Points on a hilly landscape, in no order, each with its height.
From any point a climber steps to the highest of the 4 points nearest to it. It stops when none of these is higher. Distance is the straight distance between rows; heights are no part of it.
K955 height 60.9: [149 126 124 109 136 158 140 116]
K532 height 61.3: [153 152 163 130 112 172 127 127]
K344 height 49.9: [149 207 132 134  96 174 129 133]
K600 height 76.8: [154  76 125 117 140  61  99 123]
K371 height 70.2: [118  93 101 115 141 108 127 125]
K409 height 69.7: [138 183  72 109 105 119 130 120]
K568 height 68.9: [105 127 172 160 122 158 128 154]
K58 height 35.5: [113 188  80 137 121 138 142 131]
K704 height 59.0: [ 91 168 170 166  96 151 122 154]
K614 height 43.6: [123  56 148 121 172 134 143 113]
K548 height 61.6: [128 157 134 144 120 167 135 141]
K905 height 51.8: [120  71 118 150 145  54 105 144]
K174 height 51.4: [ 94  55 136 133 174 124 144 132]
K292 height 88.0: [189 101 126 123 126  64  84 119]
K338 height 61.1: [129 155 195 119  86 159 108 125]
K936 height 72.2: [110 130 145 160 135 162 140 149]
K233 height 66.2: [104 111 196 153 127 149 121 148]
K26 height 77.9: [133 140  84 118 116  80 113 132]
K229 height 82.9: [ 99 116 130 161 150 146 148 152]
K848 height 42.1: [108 128  86 122 133 102 131 137]
K105 height 71.5: [157 119 110  86 127 129 133 105]
K990 height 79.5: [211 113 124 142 137  67  84 129]
K769 height 62.0: [170  75 142  73 151 115 139  70]
K913 height 49.2: [103  75 131 140 166 140 149 138]
K880 height 44.7: [120  90 132 125 158 143 142 128]
K473 height 11.0: [ 99 185 120 173 127 162 137 146]
K78 height 49.6: [136 169 102 116 117 160 142 124]
K572 height 56.4: [ 87  58 112 136 165 105 140 141]
K820 height 66.3: [166  65 135  83 149  85 128  78]
K759 height 57.1: [172 100 137  76 149 138 141  83]
K11 height 60.1: [103 192 156 163  96 156 120 149]
K946 height 62.5: [151 211  62 100  93 122 128 110]
K477 height 63.5: [140 166 194 103  74 164 108 119]
K480 height 72.8: [103 148 105 152 138 144 147 142]
K744 height 49.1: [144 109 149 117 150 164 141 112]
K723 height 58.9: [128 114  96 110 138 124 136 126]
K433 height 74.7: [160  83 126 150 141  54  93 138]
K156 height 51.3: [143  67 144  89 163 124 147  87]
K281 height 65.0: [125  62 121 110 146  67 114 124]
K882 height 68.4: [ 93 136 139 174 135 153 142 157]
K350 height 78.5: [158 152  90  94 105 100 117 117]
K687 height 72.1: [157 169  80  96 105 137 131 112]
K497 height 74.8: [132 164  77 110 108  92 124 127]
K43 height 82.2: [159 122 105 105 113  75 105 121]
K940 height 70.0: [135 114 103 134 121  65 107 145]
K966 height 62.6: [ 95  88 100 143 154 112 143 142]
K492 height 53.0: [148 176 145 134 106 176 133 131]
K471 height 63.3: [127  84 112  99 146 104 132 118]
K217 height 42.2: [146  82 145 105 158 144 145 100]
K866 height 66.6: [113 140  77 134 120  75 119 134]
K727 height 65.9: [129 141 140 143 126 165 136 139]
K85 height 13.8: [ 96 211  94 170 131 155 143 135]
K119 height 52.3: [118  45 135 110 171 111 146 112]
K210 height 41.4: [129 162  90 121 123 145 141 128]
K639 height 64.3: [107  62 119 121 158  96 134 128]
K304 height 64.0: [130 112 182 143 130 163 124 131]
K138 height 12.4: [118 212 117 164 110 162 138 135]
K45 height 50.8: [161 192 123 117 106 180 133 125]
K685 height 75.1: [105  80 104 128 148  97 131 142]
K122 height 32.5: [173 167 134 104 114 183 136 112]
K147 height 76.5: [149 190 108 123 108 165 138 125]
K280 height 45.4: [116  90 111 168 141  47 103 156]
K617 height 58.2: [ 99 144 192 139  88 146 111 143]
K243 height 61.9: [105 169 183 134  76 151 111 141]
K577 height 69.4: [165 128 119  86 132 151 140 102]
K439 height 51.9: [ 89 120  82 152 134  66 121 149]
K310 height 57.3: [116  81 179 148 153 154 134 133]
K525 height 46.2: [159 153 121 108 121 169 133 121]
K162 height 74.2: [149 141  93  96 122 129 134 116]
K297 height 43.9: [139  83 177 129 159 156 136 110]
K486 height 58.6: [ 93 107 106 149 147 125 146 145]
K158 height 34.7: [124 194  80 128 116 150 144 125]
K51 height 56.5: [116 122 113 137 143 147 145 137]
K484 height 20.6: [ 89 146  77 149 135 104 143 136]
K396 height 56.2: [ 87 130 197 139  91 143 111 148]
K864 height 32.4: [175 154 157 102 121 174 129 106]
K487 height 3.9: [ 79 218 130 191 112 154 126 145]
K175 height 66.0: [ 92 196 170 144  70 149 114 144]
K392 height 57.0: [110 105  93 150 136  56 109 151]
K750 height 80.4: [ 58 183 177 139  70 137 117 150]
K348 height 52.9: [141  50 144  94 166 101 140  87]
K726 height 55.7: [162 101 118 170 137  54  94 149]
K885 height 49.0: [163 174 103 106 112 171 140 114]
K897 height 58.1: [150 115 108 161 129  55  96 146]
K729 height 57.6: [ 94 154 193 112  73 147 111 129]
K415 height 57.2: [117 131 203 126 100 154 109 134]
K579 height 49.3: [109  43 171 144 185 144 145 125]
K593 height 88.3: [165 171 175 111  98 176 116 118]
K402 height 24.3: [ 84 175  79 159 135 129 146 136]
K296 height 69.3: [149  92 120  82 141 108 127  98]
K35 height 63.2: [128  76 115 112 144  77 120 126]
K922 height 32.3: [161 121 176 116 136 170 136 107]
K853 height 24.2: [103 150  80 131 128 118 137 135]
K42 height 76.1: [ 82  78 100 149 150  78 130 145]
K463 height 61.5: [164 191 149 117  94 179 123 126]
K180 height 69.2: [144  67 124 100 147  82 117 108]
K684 height 59.2: [133 118 147 137 138 166 139 129]

Call two points neighbours if one is among the 4 nearest of the other. Go from one point of each pair to the other, from neighbour to neighbour, staying as high as possible. Name the lowest point that can't be avoided.
K42, K600 | K639
K147, K750 | K45
K229, K750 | K532
K593, K750 | K243

For each start below, name every point that the climber comes to, in order.
K122 | K45, K147
K726 | K433, K600
K905 | K433, K600
K897 | K433, K600
K492 | K463, K593
